A landscape with many valleys, sampled at points; each row gives a point and its height.
A ball rolls from a point to the lowest of its 2 nearest points, and stops where none of them is lower. Distance is the straight distance between rows; heights are no part of it.
dutod: [  9  -4   1 -12  -3  -4  -3 -17   2   6  -8  -1   9  -5  -8   2  -5   7
  13 -12  -2 -15   0  -3  14   5  11  13 -18  -1  11  -2  12  34   5  24
   1  -6 -14  25 -11   6 -22  -3]  (h 425)
Ruda: [-14  -7 -10   1 -11   7   9   1 -11   2  15 -11 -18  -2  14  -5  -9  10
   4   7 -21  -5  -1  -4  -3   7  -1  13  -3  -7   0 -23  -1   9  12 -17
 -16  -3   2   9  -2 -25  -5 -12]  (h 497)
zolo: [ 39  23   7   8 -16   6 -16  -4  17  -6 -28  -7  35  -3  -8  18  -5   5
   9   6  -6   9 -14  -7  13  -7  15 -13  -9   1  11  36  12  27 -10  21
  26 -11 -20  20  -3  22 -18   9]  (h 306)
sevud: [-24  -4  20  -8  16  -1  18  33  -1   7   9   7 -37 -11   8 -12  -8  -4
   5  14 -24  17  -9  23  -3  14 -14  14 -10   6 -10 -18  19 -13  -6 -17
  10   5  40 -19  11 -16  14 -28]  (h 585)
gudif: [ -7  15 -30  19   5   3  13  21 -13 -33  -7   6  -9   1   3  20  -8  14
  -1   2 -15  21  -7   0   5   8  -1   7 -20  -4  13  -8  -3  34   4 -13
 -13  27  10  -2  -3 -13   7  -6]  (h 277)
Movu: [  9  -6  12 -13   7  -5 -19  -8  17   9  -9  12   8   1  -7 -16   5  -2
   9 -14  12 -15   7   3   8   3   2   9  -7  10   0  10   7  10  -3  14
  10  -1 -12  17  -7   5 -11  -1]  (h 392)
tud: [ -3  -6 -53 -28  -4  11   4   1 -18 -18  18   8 -22  -8 -22  12   9   2
  -4  12  -3  25  11 -10  28  -9   4  -1  -3 -15   5 -37 -12  19  -2   2
 -39  26  11   8   1  -8  -1 -19]  (h 237)
nen: [ 28 -10 -16   3   1  12 -35 -11   7   0 -19  17  21   7   0   0  20   3
   3  -3  26   4   8 -20  24  -1   5 -13  14   8  -2  32 -22   6  -4  28
  10  -9 -33   8  -4  17   0   5]  (h 352)
Bon: [ -5  -3 -13  -2   0   4   6 -11  -6  -4   5   7  -5  -6  -1   6   0  11
   5 -12  -9 -11   9  -3   7   5   2  10 -15  -3  13 -14   9  28   8   1
 -13   4  -1  11  -8 -13  -5  -5]  (h 462)
Raf: [ -8 -19   0   5   7   3  -1  16   0  -3   0  22  -8  15  21 -27   4  12
   5  -5   0  14   0   3  -6  16  -6  19  -6  13  -5  -3   1   0   2 -23
  -6   6  10  -6   1 -14  13 -13]  (h 99)
lelid: [-10  17 -18  17  12  -1  26  17 -11 -25  -1  16  -6  10  -2  16  -5   8
  -1 -12 -17   7   3  11  -1   9  -1  -5 -17  -3  14   4  15  26  10 -23
  -7  13  17 -18 -13  -6  18   9]  (h 317)
Ledon: [ 37   5  -3  -9 -16  21 -28 -16  20  18 -22  -3  35  -3   1  -1  14   9
  19  15  -2   7  -6 -10  20 -12  14 -13  10  -2  -7  31  -6  12  -6  17
  26 -29 -51  14  -6  21 -16   2]  (h 454)
pela: [-22  16  -4  -9   6   4  23  33  -6 -11  16   0 -22 -16 -11   7 -15 -10
  -1  19 -24  21 -11  24  -5  -9  -2  10 -15  -6  -4 -21  18   7  -4 -26
  -5  12  28   3   6 -20  -1 -24]  (h 589)
vepa: [  8  -8  -5   7 -22  26  -6 -13  17  13  -8  -6  20   0  26  -8  -3  11
  20  -2 -14 -18  13 -11   6   7  -1   2  -7   4   8  25  -1  15   0 -10
  18 -24 -31  22 -10  16  -5 -12]  (h 544)
biba: [  6  18  20  14  11 -17  -9   4  -2   0 -10 -11 -11  -6 -27  17  -9  -3
 -10  -6  12  -4  -8  -2  -4  -3   8   1  -6   8 -19  -5 -12  -1   1  19
   7  22   7   2   6 -12  -4  10]  (h 545)
Lamig: [-11  14  35   7  21 -24  13  27  -5  -1   1 -14 -20 -10 -18   5 -17  -8
 -10  11  -2  11 -26  22 -15   8 -13   4   1   6 -13  -7  12 -16   3   6
  11  11  36 -36  10 -13   7  -2]  (h 682)
Kamaz: [-18  -5  12 -21   0   6  13   2  16  15  10  11  -3  -4   6 -12   2  -7
  15 -12 -10 -13  22  16  -4   3  -4   8 -12   4   8   3  23  -5  -1 -12
  20 -14   9  -1 -10  14   0  -7]  (h 532)
bini: [-16  27   4  -4   7 -16  18  32   3 -20   6   2   4 -16 -24  15 -14 -12
  -3  11 -12  15 -11  29  -1  -8   2   4 -19 -13  14  -3  41   6   2  -5
  23  -2  20 -10   7   8  -3  -6]  (h 634)
Tisim: [  6  -1 -19   7  -7   6   9  -2  -4 -24  -7   5  29   9   9   8  15   6
  -4  -1  -3   7   2   6  -2   3  10 -17  12 -11  23  12  10  12   8 -11
  -6  -8   2 -17 -11  16   6   3]  (h 310)
Gatiz: [-20   2   5   7  22 -20  24  -1 -14   9  19   0 -21   2 -17  -4  -9  -7
 -11 -12  12   8  10   5 -10  -4 -27  -3  -3   8  -6 -14  -2 -25  -2  -2
 -12  28  25 -22   2 -29  15   9]  (h 417)
Kuze: [ -8   5  -7  19   7  -6   3  13  -3 -15 -10 -14 -22  -3   6   5  -7   1
 -17  13   0  22 -10  -4 -10   5  -7   3  -1   5 -18 -14 -34 -10  -8 -14
  -9  35   7   6   9 -22  20  -4]  (h 245)
zetum: [ -8  14  14  16  14  -4  25   1  -7  -2  -1   4  -2   7   9   6  -9   1
   2 -19 -16  -7   4   6 -13  14 -11  -2 -18   8  14  14  16  11  -4 -16
  -1   4  20 -16 -17  -2  14  16]  (h 289)
kan: [-15 -21 -13 -15 -16  -6  10 -12 -11  10  27  -7  -2   8   8  -5   4  -1
  -7   1   1 -16   8   3 -13  -2  -2   0  19 -14   5 -26  -2 -24  12  -7
 -30 -17   0  -7   3 -11   3   6]  (h 424)
ded: [-15  25  16  -2  19 -12  15  27   9 -13   5  12   0  -7 -22  -2  -6 -18
  -3  -1   3  16   3  29   0  -1 -10   8 -18   9   8   9  32 -10  -6  -1
  25   9  31 -23   6  14  12  -8]  (h 650)
mip: [  5  -9  11  12 -11   3 -16  10   3  -4 -20  -5   4  14  31 -20   3  14
   0  18   2  11 -29  -8 -13  10   8  16  17   5 -21  -1 -20  -3   0  -6
  -4  -8 -13   1  19 -13   2  -4]  (h 343)
viv: [-11 -14 -13  15  14  10  -2   0  10   0   2  26   0   8  21 -14  15  -7
   2 -18  12  -5  32  -3  -6   2  -9  -6  -2   7   8  17  -9 -19 -12 -20
  10   8  -4   0  -9  13  17  -2]  (h 223)
kipem: [ 12  13  40   3  10  -7   0  15  15   5 -12  -3  12   1 -10   1 -10  -6
   0   1  -3  -3  -8  14  -9   3  -6 -14   3  10   4  24  24 -18 -17   8
  37  -6  20 -18  -9  24   4   3]  (h 503)
fuver: [  2  -3  42 -12   2  -9   2 -12   2  25   2  -9  -2   1  -5  -6 -16  -4
  10 -12  -9 -18  -3   9  -8  12  -2   6  -8   7   1   7  26  -2  -3  11
   9 -17  16  -6  -9   5 -10   9]  (h 397)
pib: [  4  11  17  11  -4   8  20   6   2   2  -5  -4  24   4  16   8 -11   6
  11   0 -27  -4  -6  18  -8  10   3 -17  -8   1  28  31  37  15 -16 -24
  16 -24  12  -6 -19  16  -2   5]  (h 381)
boka: [ 20 -10  33   2 -21  14  -6 -12  16  31 -15 -16  22   9  15  -5 -10   4
  13   2 -18 -17   1   3 -13   7  -9 -21  11   9  10  34  18 -24 -19  -7
  24 -33  -5   4 -19  22 -13  18]  (h 450)
deno: [-16  -9  -4   1   9  -3  20 -21 -11  23  33   8  -1   4   2  -2  -3 -20
  -7 -35  17 -21  34  -6  -3  -7 -17 -15   1  -3  15   3   0 -32   4   5
 -18   1   3 -18  -9   4   5  27]  (h 465)
Nafu: [ -2  11  32  12   8  -6  10  24   1  -1  -5  -3   0 -11  11  18 -28   0
   8  19 -30  -1 -29  18 -12   3   3   6 -12   1  12   3  32  20 -12  -1
  26 -17  17  -2   6   3 -12  -8]  (h 303)
musez: [-20  -9  22   4  20 -15   8  -4  -5  24  21   2 -22   4 -10 -12  -5 -13
 -15  -9  25   1   6   0  -9   0 -22  -2   7   8 -15  -8 -14 -43  -4   1
  -8  15  15 -20   6 -10  11   7]  (h 442)
tesok: [-21  20  -6   5  19 -10  34  -8 -19   3  27   5 -17  -5 -21   7  -9 -12
 -10 -20   3   5  18  13   0  -6 -21  -9 -11  -3   5 -15  10  -4   7 -15
 -19  26  23 -25  -8 -17  17  15]  (h 387)
tates: [ 26   7  45   0  13 -10 -14  -9   6  18 -14  -4  12   9 -20   1  -7  -5
  -3 -20  23 -11  -8  -4  -6   6   1 -10   7  13 -11  20   6 -16 -11  26
   8   3  14 -10  -6  14 -10  25]  (h 327)
Pipu: [ 21 -18  20   3 -13   0 -17 -16   0  15 -10  -1  22  22  17  -8   7   7
   2   2   8 -14  -5  -6 -10   5   0 -11  20   3  -8  13  -7 -19  -1   9
  -4 -27 -18  -1  -7   3  -7  22]  (h 398)
Tuser: [ -7  -9 -42 -27  -4   3  10 -22 -19  -1  32   0 -25  -8 -14  13  10   4
  -9   7  -8   3  17  -4  23 -10   2  -9   6 -18  12 -37  -9  12   5   8
 -32  13   7   7  -3 -12  -5 -11]  (h 281)
vogif: [ -5  16  -6  -5  11 -22   6  14  -2 -23   1  11  -7   2 -40  -3 -10  -4
  -7  -6  18  12   5  11   7  -4  -3   8 -12   3   6 -12  13  10   7  10
  -5  31  18   0  12  -7   4   0]  (h 480)
tove: [ -2  -9  -6 -18   2  -3 -14   3  10  -9  -2  11   9  -4  -4 -18  12  -1
   6   1  17   1   3   1   2   0   7  13   3  -3  -1  -5   3   2   6   9
   2   0 -12   9   4   6  -4 -18]  (h 415)
gakul: [ -7  16  39  16  24 -16  26  23  -5   3  -4  -9  -4   5  -2   6 -17  -6
  -5  -5  -6  10 -17  23 -17  23 -22  -9  -1  11  -3  14  16 -21  -9   1
  14   1  33 -47  -2   2  21  11]  (h 699)
Mul: [ 24  24   2   8  -8  -4 -10 -12   1  -7 -23 -15  15  -2 -11  25  -4   2
   0  -2   0 -11 -12 -12   8  -5  16  -6  -6   3  -1  16  -8  27  -2  27
  17   2 -10  11  -1  10 -11  16]  (h 250)
modo: [  5   1   0  -1 -12   8   8  -1   5  -8  -6   3  30  -4  11   4  -1   7
   5   1 -17  -4  -2   8  -1   0  14  -9   0  -8  25  14  25  18   2 -14
   9 -26  -7   3 -12  16  -7  -3]  (h 341)
Zib: [  1 -13 -12   1  12 -20  10 -13 -23 -10  11  12  -3  17  -3   7   8   8
 -15 -23  22  -5   8  -6   7   1  -2 -10  10  -9  20 -13  -9   4  10  16
 -38  10   9 -17  -4  -6   7  14]  (h 419)
megod: [-17 -18   7  10  12   1  13  -1  -2  13  13  22 -20  19  25 -24   5   3
   2 -15  -1  -5  23  -6 -13  18 -14  12  -4  12   0  -9   2 -16   0 -25
 -18   6  14 -11   0 -11  13   6]  (h 159)
zuki: [ 17   7  41  14   1 -11 -19   3   4  17 -19 -10  -8   5   8   0  -8   7
   1   6  -3 -11 -30 -14 -11   6  11  12   2  14 -23  -2  -3  11   1  18
  14  -5   4   2  12 -15 -15  18]  (h 288)
Tufe: [-13 -12   8   8   3  -4  -1 -14  -6  18   8 -16 -25   1   8  -3  -4   1
  -9   5  -1 -18   4 -11 -14   9 -12   8   3  10 -20 -15 -22 -19   2  -2
  -8   6  -4   9   7 -25   2   8]  (h 461)
fikev: [-14   1   7 -29   9 -23  15 -18  -1  12  23   0   1 -11 -29  -3   5  -9
  -3 -19  13 -12  18  13   9 -10   0   0  -2  -7  12 -20  19  -4  10  17
 -11   3   5   5  -4   0  -9   4]  (h 510)
gud: [ 28   5  10  -2 -13  19 -27 -20  24  27 -22 -16  20  -3   5   0   6   0
  18   2 -10 -14  -2 -11   8  -8   8  -7   3   9 -14  31  -6   6 -13  12
  31 -24 -33  23  -7  20 -21  10]  (h 479)
Puge: [ 34  17  29  17   3  -2 -29  -3  13  14 -27  -1  10   9   0  -4   6   8
   6  -6   4   0 -16 -10   0   4   7   4   3  24 -22  23  -3  10 -10  19
  20  -1  -6   8   7   2 -14  17]  (h 230)
tir: [ -3   5  20 -10  -3 -12 -15  15   8   0  -5  -9 -11  -9  -6  -9   4  -9
  -6  21   3   4 -20   6 -12 -10   8  11  13  -1 -28 -14 -10 -18   1  -2
  10  -3   1   0  20  -6  -5  -7]  (h 490)
Dep: [ 34  -5   7  -4 -18  14 -28   1  17   3 -24   1  36   6   2 -12  17  10
  10  25   3  14 -13   3   1 -10   8 -12  27  -5  -4  27   9  -1  -2   3
  20 -24 -32   7   0  15  -4  -2]  (h 431)
ponud: [ -5   3 -28 -12 -10   2  -2 -15  -4 -18  -6  -3  10 -16 -12  25  12   0
  -1  10  -2  -3   3  -7  29  -5  13  -7 -13 -18  16  -8 -11  27  11  30
   2  -3 -15  14  -2  18  -8 -12]  (h 248)
neli: [ 16  13  37  -2  -5   5  -7  -3  16  19 -17 -14  20   0   0   6  -5  -5
   8   4  -7 -10  -5  13  -5  -4   1 -17   3   8   5  36  18 -16 -25   3
  38 -15   3   0 -12  26  -6  11]  (h 478)
Porid: [-16  23 -12   3   1  -4  15  35   2 -30   1   0  -5 -18 -18  20 -18  -8
  -3  24 -17  19 -15  25  -3 -13   2  11 -23  -8   7 -13  20  16  -3  -8
  12  10  15   7   9  -8  -5 -15]  (h 615)
rem: [-16  -4 -16 -20  -9  20  15  22  -6 -11  15  -2 -15 -13  -1  -3 -10  -2
   4  20 -24  26 -10  11  -1 -14   6  12  -5  -7  -4 -30  12   7   0 -30
 -19   5  18  17   7 -16  -7 -30]  (h 561)
tup: [  7  -2   0   1  -9  21 -10 -22  20  19  -7 -13  13  -1  12   4  -3  -4
  15 -15  -9 -25  17  -8   6   4  -4  -6  -9  15   3  27  -4   1  -9  11
  25 -14 -27  27 -14  19 -11   6]  (h 513)
nev: [  8  19  11  18   1   9  -1   1  14  -2 -17  -9  10  -5   3  13 -13  -1
   7  -1 -16 -10  -3   5   1   0   4   4 -25  15   3  24   7  19 -17   2
  35   4  -1  14 -11  12  -3  -6]  (h 135)
kenu: [ 11   9 -14   4  -9  -5 -13 -16 -10 -11 -12 -19   0 -12 -14  30   3   3
  -6  13   1 -11 -15 -20  12 -10  16  -7   2 -13  -5  -4 -23  23  10  31
   4  -6 -17  12   8   2  -9   6]  (h 195)
Ninal: [ 16 -17  15   7 -24  -2 -15  -4  -6   5 -11  -5  15  21  23  -8   4  16
   6  14  -1  -6 -27 -13 -10   8  11   3  25  -8 -14  -5 -12   1  10   7
 -14 -29 -23  -6   3  -3 -11   9]  (h 375)
dom: [ -3 -16 -32  10 -16  22   1 -11  -5  -5   4  -7  -2  -4  35  -1   4  12
   7   7 -12  -6   5 -25   4  10   0   2  -5  -4   0   0 -27  12   4 -13
  -7  -8 -19   2  -5   1   8 -17]  (h 253)
fef: [ -6  13  -7  25  20 -11   6   8  -6 -25 -16   2 -13   2  -8   7  -3  -3
 -16  -3  10   9   3   0  -5   6 -11   0 -12  12  -3   2 -19  -2  -3  -6
   0  39   9  -9   4 -14  20   7]  (h 178)
pamo: [ 16  11  26 -10  -2 -13   3   3   4 -13 -13   2  37   4 -22  -4 -11   2
  -3 -11   0   9 -13  19  -1   4   9 -16   4  -5  29  23  42  11   1   6
   6 -15  13 -10  -9  18 -10  15]  (h 536)
vatep: [-12  19  25   2  15 -15  -3  37   9 -11  -7  -3 -13  -6 -12   4 -13 -13
  -6  22  -7  19 -19  27  -6   3  -2   7  -4   6  -8   6  19 -18  -7   6
  35   5  30 -20  20   2   9 -18]  (h 666)
Furi: [  2 -17  -6  -1   4  16 -11   4  12   3  -5  24  21  15  13 -19  18   2
   4 -10  12   4  20   5   2   3  -1  -7   6   8  14  28   4 -10  -8 -14
   9  -5 -12  -2 -12  13   6  -6]  (h 261)
Vel: [ -7 -16  11  -5 -24  -7   1  -7 -10   5   4 -14   3   7  14  -7  -4   5
  -4  14  -3 -13 -16   0 -18   0   5   5  24 -12  -4 -21 -11 -15  11  -6
 -21 -21  -9  -7   7  -9  -8   9]  (h 399)
Muna: [ 18   6   2   2 -15   8 -24  -4  10   3 -20  -2  11  -1   8  -6   4   7
  10  18   1   1 -23 -16   3  -6  15  11   5  -5 -18   6 -13  21   6  11
  12 -19 -32  12  12   4 -12 -12]  (h 359)
zozo: [ 22 -15  27   3 -19  11 -16 -17  13  35 -13  -8  16  17  15  -8   1   5
   8  -4  -1 -19   6  -7 -10  13 -12 -14  18  12 -10  29  -3 -31 -14   5
  12 -33 -21   6 -15  13 -15  28]  (h 422)
mosev: [ 11 -12 -23   3   2   2 -26 -14  -4  -2  -3   7  -1   4   6   0  17   3
  -4  -2  23  -8   1 -22  12   3   2  -3  11   1  -7   3 -37  -1  -1  22
  -8  -2 -25   4   7   7   2   0]  (h 380)
Guso: [ -3 -21 -16   5  -4   3  -3 -23 -15  11  14 -12 -17   8  10  -2   3   7
  -7   0   3 -20  12 -22   4   8  -6   5   9  -2  -5 -16 -34  -9   6   6
 -26  -4 -15  11   2 -17   3   2]  (h 434)
Deze: [  5 -11 -29  11  -3  12 -13   2  -4  -9 -10 -13 -13  -5  19  -1   4  10
  -5  18   4  18 -16 -27   6  -3   2   8   2   1 -24 -10 -44   1  -1  -3
 -17  17 -18   9  13 -13   6 -19]  (h 229)
bobe: [ 12   5   2 -18  -4   0 -20 -21  16  10  -9  -3  19 -11 -22   7  18 -13
  -1  -6  17 -18   9  -2   9 -14  10  -6  10  -2  -6  11  -6 -12   2  30
  18 -15 -28  11   1  21 -12  11]  (h 382)
Vizi: [-17   5 -15   7  17  13  14  -2   7   0  10  17  -7  -4   3   2   7 -17
   0 -21   4  -5  40   4   2  -7  -9  -6 -18   5  11  10   1 -13 -12 -13
  16  17   0   0 -14  14  15  -2]  (h 166)
vere: [ -6  -9  26   0   7  -8   0 -13  -2  22   9  -7  -7   6   1  -9  -7   0
   1 -12   1 -25   4  -3 -10   9 -10  10  -1   9  -6  -4   4 -15   2   6
  -2  -7   3   0  -2  -6  -3   7]  (h 427)
Popap: [  9 -10 -18  -3   8 -13 -10  -9 -10 -15  -1  14  -4   4 -13   5  12   3
  -7 -13  28  -1   2 -17  16   4   6   0   8  -3   5  -6 -22  10   9  30
 -19  14  -5   1   5   1   6   4]  (h 402)
koga: [-22  13  -9 -10  -2  -7  19  -3   1  -1  19  -5   9 -10 -11   7   3 -19
  -8   1   4  -5  12  15  -6 -17  -2 -10   5 -13  12  -9  10 -18   9 -11
   4   5   9 -16  -4  11   8   0]  (h 418)
Kupu: [-25  11  -1 -10   5   5  32   2   1  15  27  19 -12   4   3  -2   7 -11
   5 -23 -10  -5  27  16   1  -3  -3   5 -15   0   6  -7  28   4  11 -25
   3  -1  17  -6 -11   2  10   3]  (h 506)
fevo: [ 17   8  -8   5 -15   9  -3   0  10 -16 -21   0  35 -10   4  14  -3   9
   9   8 -12   9 -11  -1  13  -4  14  -7 -11  -9  26  22  20  38   1   7
  18 -17 -15  16 -12  22 -15  -8]  (h 348)
Vut: [ -4   6  10  21   6  -6   2  -1  -1  -7  -9  -5   8   2   8   6  -8  -1
  -1  -3  -8  -6  -3  -3 -10   5   0  -2  -9   6   4  10  -1  10  -1  -7
  14   4   2   1 -12  -1   5   5]  (h 231)
gat: [ 23  -7  21   0 -11  -3 -20   4   7   1 -20   4  33  15  -1 -13  12   7
  -4   8   9   4 -14   7  -9  -3   6 -13  27   1   3  19   6  -7   0   2
   6 -21 -11  -8  -4   7  -4  11]  (h 416)
mato: [ -1  -7 -19  -5  11 -12  11  -8 -24  -5  19   7 -19   8 -16   3  -1   4
 -19  -8  19   3   7  -3  11  -7  -9  -4  11  -7  11 -29 -17  -4   6   9
 -37  30  12 -11   4 -22  10   7]  (h 432)
Vanov: [  3  12  18  23  -5   4   3  16  14   3 -13  -9   1 -13  18  14 -21   2
  10  19 -24  -7 -24   5  -5   2   2  11 -16   7   2  12  15  17 -13  -3
  37 -12   1  13   3   4  -8 -18]  (h 238)
Maba: [ -2   9 -26   3 -15   6   5  16   3 -37  -7   0  18 -12   4  11  -2   0
  -3  23  -7  21 -22   6   3 -12  14   4   0 -18  12   0   8  21   8  -9
   8 -11  -6   4  10  11  -5 -19]  (h 423)
mekov: [-10   5 -21  -5  12 -10  19  14 -22 -22  11   0 -14   5 -15   2  -5  -4
 -18   1   6  26  -2   8  -3  -7 -14  -6  10  -8   4 -23  -8  -9   3 -17
 -39  37  23 -21   8 -21  18   9]  (h 451)
gazik: [-12 -14 -39 -12  -1  18  12  -3 -19   1  23   2 -28   4   8  -5   0   2
  -4   2 -13  14  19 -14   5  -1  -8   2   3  -6  -6 -30 -18  -7  -1 -27
 -42  27  15   8   0 -26  10  -6]  (h 269)
kesa: [ 11   7  26 -13   6 -11 -13 -20   9  20  -4  -7  14  -4 -21   3   0 -16
  -4 -21  20 -21   6   3  -3  -9   7 -11  10   9  -6  16   2 -19  -2  23
   8  -5  -5  -5  -2  14  -8  17]  (h 356)
nulir: [-15 -17 -30 -17 -13   5  13 -24  -9  18  38   7 -16   2   7  -2  11  -2
   1 -13  -4 -17  33  -6  10   5  -6   2   6 -12  12 -20   0 -12  18  -8
 -28 -17  -6   3  -4  -1  -5   7]  (h 453)
rop: [  9   6   0  -1 -19   3  -9   7   9 -13 -10 -12  18 -20   2   3  -3   3
   9  22  -8   6 -27  -4  -3 -16  21   9   7 -19  -5  -3   1  19   5   7
  15 -20 -20  13  17   7 -20 -13]  (h 390)
Komap: [  1  18   9   7  -2  -8 -13   8  -1  -2  -9 -20 -15 -13 -14  10   0  -3
  -9  21  -3   2 -28  -6 -12  -8  10   4   7   0 -28 -17 -24  -3   1   5
   7  11  -2  14  17 -21  -4  -2]  (h 515)
Luzi: [-27  -6  14 -11   7   5  15  25  10  13  18  13 -18   2  15 -14   4  -5
   7   2 -14   8  11  16 -10   8  -6  13  -7   6  -2  -5  20 -18  -5 -21
  16  -6  27 -19   1   5  16 -21]  (h 559)
mulu: [ -4   9   7 -19   9 -25   1  -1   0  -8   5   2   0  -5 -32  -1  -4   1
  -2 -10  12  -1   3  10   7  -6   5   8  -5  -2   8 -18  19  14  10  22
  -6   9   8   7   1  -5 -12   1]  (h 494)
sode: [-18  -9 -11  10   7   8  -1  -1   3  -2   6 -13 -28  -8  13  -3  -2  -6
  -5  10  -3   8   9  -8 -10  -1 -10   8  -2   6 -23 -13 -29 -23 -11 -18
  -5  22  -2  13   8 -20  13 -16]  (h 311)
mir: [ -4  -3 -31  -6 -14   5   1  13  -7 -29   0  -5   8  -3  12   4   1   1
  -5  16  -6  15 -17   0   2  -7  12   0   7 -18   7 -15  -7   7   9 -22
 -19   1   3  -5   5   7   6 -19]  (h 452)
ramo: [-16 -10 -34 -30 -15   2   3 -17 -14  -2  16 -10  -6 -18 -13  10  14  -2
  -3  16  -1  -2   1   0  20 -11   8  -4   5 -26   8 -35  -8   8  13   6
 -22  -6  -8  11  -5  -1  -9 -19]  (h 320)
gir: [  1   7 -23  18  13  -4   1   9  -3 -34 -11  20  -5   4  -4   2   2   9
  -1  -7  10  14  11  -8   6   6   0   9 -20   8   8   1 -10  17   0  -2
  -6  33   2   1   3  -7  18 -12]  (h 228)
Fim: [-19 -19 -20  -1   1   8  14  -3 -11  10  26  15 -34  15  19 -15   5   4
  -6 -11  -6   3  27  -7  -4   3 -13   9  -1   2  -6 -18  -7 -17   2 -29
 -33  11  13   0   1 -22  16   6]  (h 214)
doket: [ -8   1  -7  -5   8 -14   7  23 -12 -27   1   3  -5   2 -18  -9   0   4
 -11   1   9  18  -9  11  -7  -2   0   5   3  -4   2 -17   6   1   9  -8
 -21  18  19 -16  13 -12  12   4]  (h 466)
voluz: [-22  -5 -13 -17  -4   9  24 -12  -3  26  38  27 -18   6   1 -10  10  -7
   2 -31  -2 -11  42   1   7  -1  -3   1  -6  -5   6 -14  24  -4  21 -23
 -21   0  10  -1  -6  -2   2  15]  (h 481)
damen: [  6 -11  -5  10  -9  16 -17  -1   7   8  -9 -14  -6   0  30 -20   3  10
   6  14   4   3 -13 -19  -5   5   2  14   8   4 -34  -3 -34  -6   1  -6
  -6  -5 -23  12  11  -9  -3 -15]  (h 299)
gona: [ 35   5  -4   0 -12   9 -27 -12   0   3 -20  -3  14   1   2   0   7  17
  14   9   8   3 -26 -30  20  -1  21   3   5  -8 -13   9 -15  41   9  36
   3 -18 -35   8  10   6 -15   5]  (h 389)
nuzol: [ -1 -13 -40 -19   1   5 -10  12 -14 -22   5  13 -16  -4 -13  -9   9   7
  -1   5  14  22   3 -10  22  -6   3  11   1  -9  -3 -26 -18  11   1  -1
 -39  29   4  12  10  -9   7 -19]  (h 196)
paful: [-18  -1   7   7  12  -1  31 -23 -13  28  34   8 -20   2   2  -5 -15 -16
   1 -39   6 -19  45  -7  -9   7 -28  -7 -17   8   7   5   9 -28  -3  -7
 -12   4  13 -12  -6   0  10  27]  (h 489)
kig: [  4 -13 -14  -3  -2  12   3   0   0 -10   0  29  19  20  11  -8  23   7
   2 -13  14   3  18   3   6   7   7 -10   7  -3  22  14  13   8   4 -11
 -17  -8   2 -12 -16  11   7   1]  (h 287)
dani: [-11  -1 -16  -9  -6  -6  -2  -6  -2  -8  11 -12  -7 -10 -12   4   7 -14
  -9   7  11  -4   3   4  -1 -20   0  -4  12 -12  -5 -17 -16 -22   3   0
  -5   9  -4   2   6  -2   3  -7]  (h 385)
falir: [ -3  -5 -16 -25 -14  -5 -11  -8  -2  -4   4 -20   2 -17 -13   4  10  -7
  -5  20   6   2  -6   0   6 -20  15   1  24 -20 -14 -24 -15 -10   9  11
 -12 -13 -20  12  13   0 -13 -13]  (h 357)
safa: [ 13  22  25  -1   1 -15   1  13  12 -15 -15  -8  27  -4 -24  11  -9  -8
  -9   6  -3   3 -18  19  -6  -8   8 -12   4  -4  12  19  32  -1  -3  10
  27 -13  10  -3   7  16  -8   9]  (h 524)
tira: [ -6 -16 -10  -9 -12  12   6  18 -13  -4   5 -16 -16 -11   8  -9 -15  14
   8  26 -17  14 -26  -7  -2  -5   4  14   0 -10  -7 -29 -10  22   6 -16
 -24  -2   3  19  11 -32 -13 -20]  (h 528)
tibi: [  5 -20 -40 -10 -11  23 -14 -10 -13  -9   3  -8 -14  -9  17  -1  10  12
   8  16   7   7  -5 -31  25   1   2   7   1 -11 -10 -15 -37  16   6   6
 -17  -4 -27  12   3   1   4 -22]  (h 295)
Rotot: [ -3 -24 -21  21   6   1 -12 -19 -12   3   5   4 -11  12  23  -1  10   0
  -8  -4  21  -8  17 -24  -1   5  -6  -9  13   1  -7  -2 -44 -18   0  11
 -19   3 -18   4   2  -3   4   6]  (h 407)
tiv: [ 41  -3  11  -1   1   9 -41  -8  14  16 -22  15  22  14 -10  -8  17   1
   8 -14  25   5   4  -7  12  -2   5 -19  16  16  -9  37  -6  -9 -15  20
   9  -7 -27  12  -6  15 -12  18]  (h 324)
Tofun: [-16   1   7   3   8  -5  21 -10  -1  10  20   1  11  -1  -4   2   0 -19
 -12 -19  13 -14  21   9 -11 -13 -12 -21   8   0  10   5   4 -35   4  -4
   3   1   4 -29  -7  13  11  16]  (h 443)
muda: [ -2 -18 -18  -2   7  -2 -10  11  -7 -15  -5  16  -9  10  14 -22  10   9
   1  -4  17  18  -4 -10   0   5  -1  13   5   6  -9 -15 -20   1   1 -11
 -27  24   2   0  10 -10   9 -14]  (h 151)
vipeg: [-16  19 -14   8   9  -2  34   7 -19 -11  18   4 -17  -3 -11  17  -6   0
  -4  -5 -21   6   1  16  -6  -2 -11  -5 -12  -7   7 -15  15  16  10 -23
 -16  12  21 -18 -12 -21  14  13]  (h 351)
satel: [-19   3 -20  12  -1  14  12  -5   8   3   9   0 -11  -8  14   5   2  -6
   5  -5 -16 -12  33  -4   0  -2  -8   6 -24   5   5   2 -10   1  -6 -24
  17  10  -6  15 -10   1   8 -15]  (h 61)
maziv: [  2  -3  50  -2   5 -11   2  11   0  18  -2  -9 -10  -4   9   6 -22  -4
   5   8 -22 -11 -23  13 -16  17  -3   6  -5   1  -2   3  28  -2  -7  11
  27 -21  27 -17   5  -1  -9  -2]  (h 358)
gebel: [ 22   9  -1   2  -3  -9 -27   9  10 -15 -19   4  14   3 -19  -7  12   1
  -1   7  19   7 -16  -5   7  -3  13  10   8   1  -9   7  -2  13   7  19
   9   1 -15   6  14  10  -9   2]  (h 391)
gire: [ -8 -14 -18  20  -7  19   4 -15   2   7   8  -2  -6   4  31  -3  -3   6
   8  -9 -17 -20  25 -19  -4  16 -11   5 -13   4   7   8 -11  -1  -3 -26
   8  -6  -8  10  -6   0   9   1]  (h 168)
Bogel: [ 38   1  39   2   5   4 -32  -7  14  26 -22  -1  16  16  -3  -9   3   3
   8 -14  11  -4  -4  -5   2   7  -4 -13   3  24 -13  37   3 -10 -22  16
  18   1  -2   8 -11  15 -11  22]  (h 283)
vez: [-10  -6  19  -3   8 -14 -10  10   7   3   0   0  -7   4  -6  -9   9  -5
 -16   2  22   6  -9   7 -15  -4  -4   1  17   9 -24  -6 -13 -37   0   1
  -2   8   8 -11  19  -2   8   1]  (h 468)

Call two points neighbours if one is among the 2 nearest of the other. Go from one point of each pair to the other, from neighbour to neighbour, staying as low as possible. Name the highest point that can't be avoided.
fef, Ninal => pib
nev, fef => lelid
Deze, kenu => fevo
Puge, Muna => tove
kenu, Raf => ramo
satel, Deze => tibi
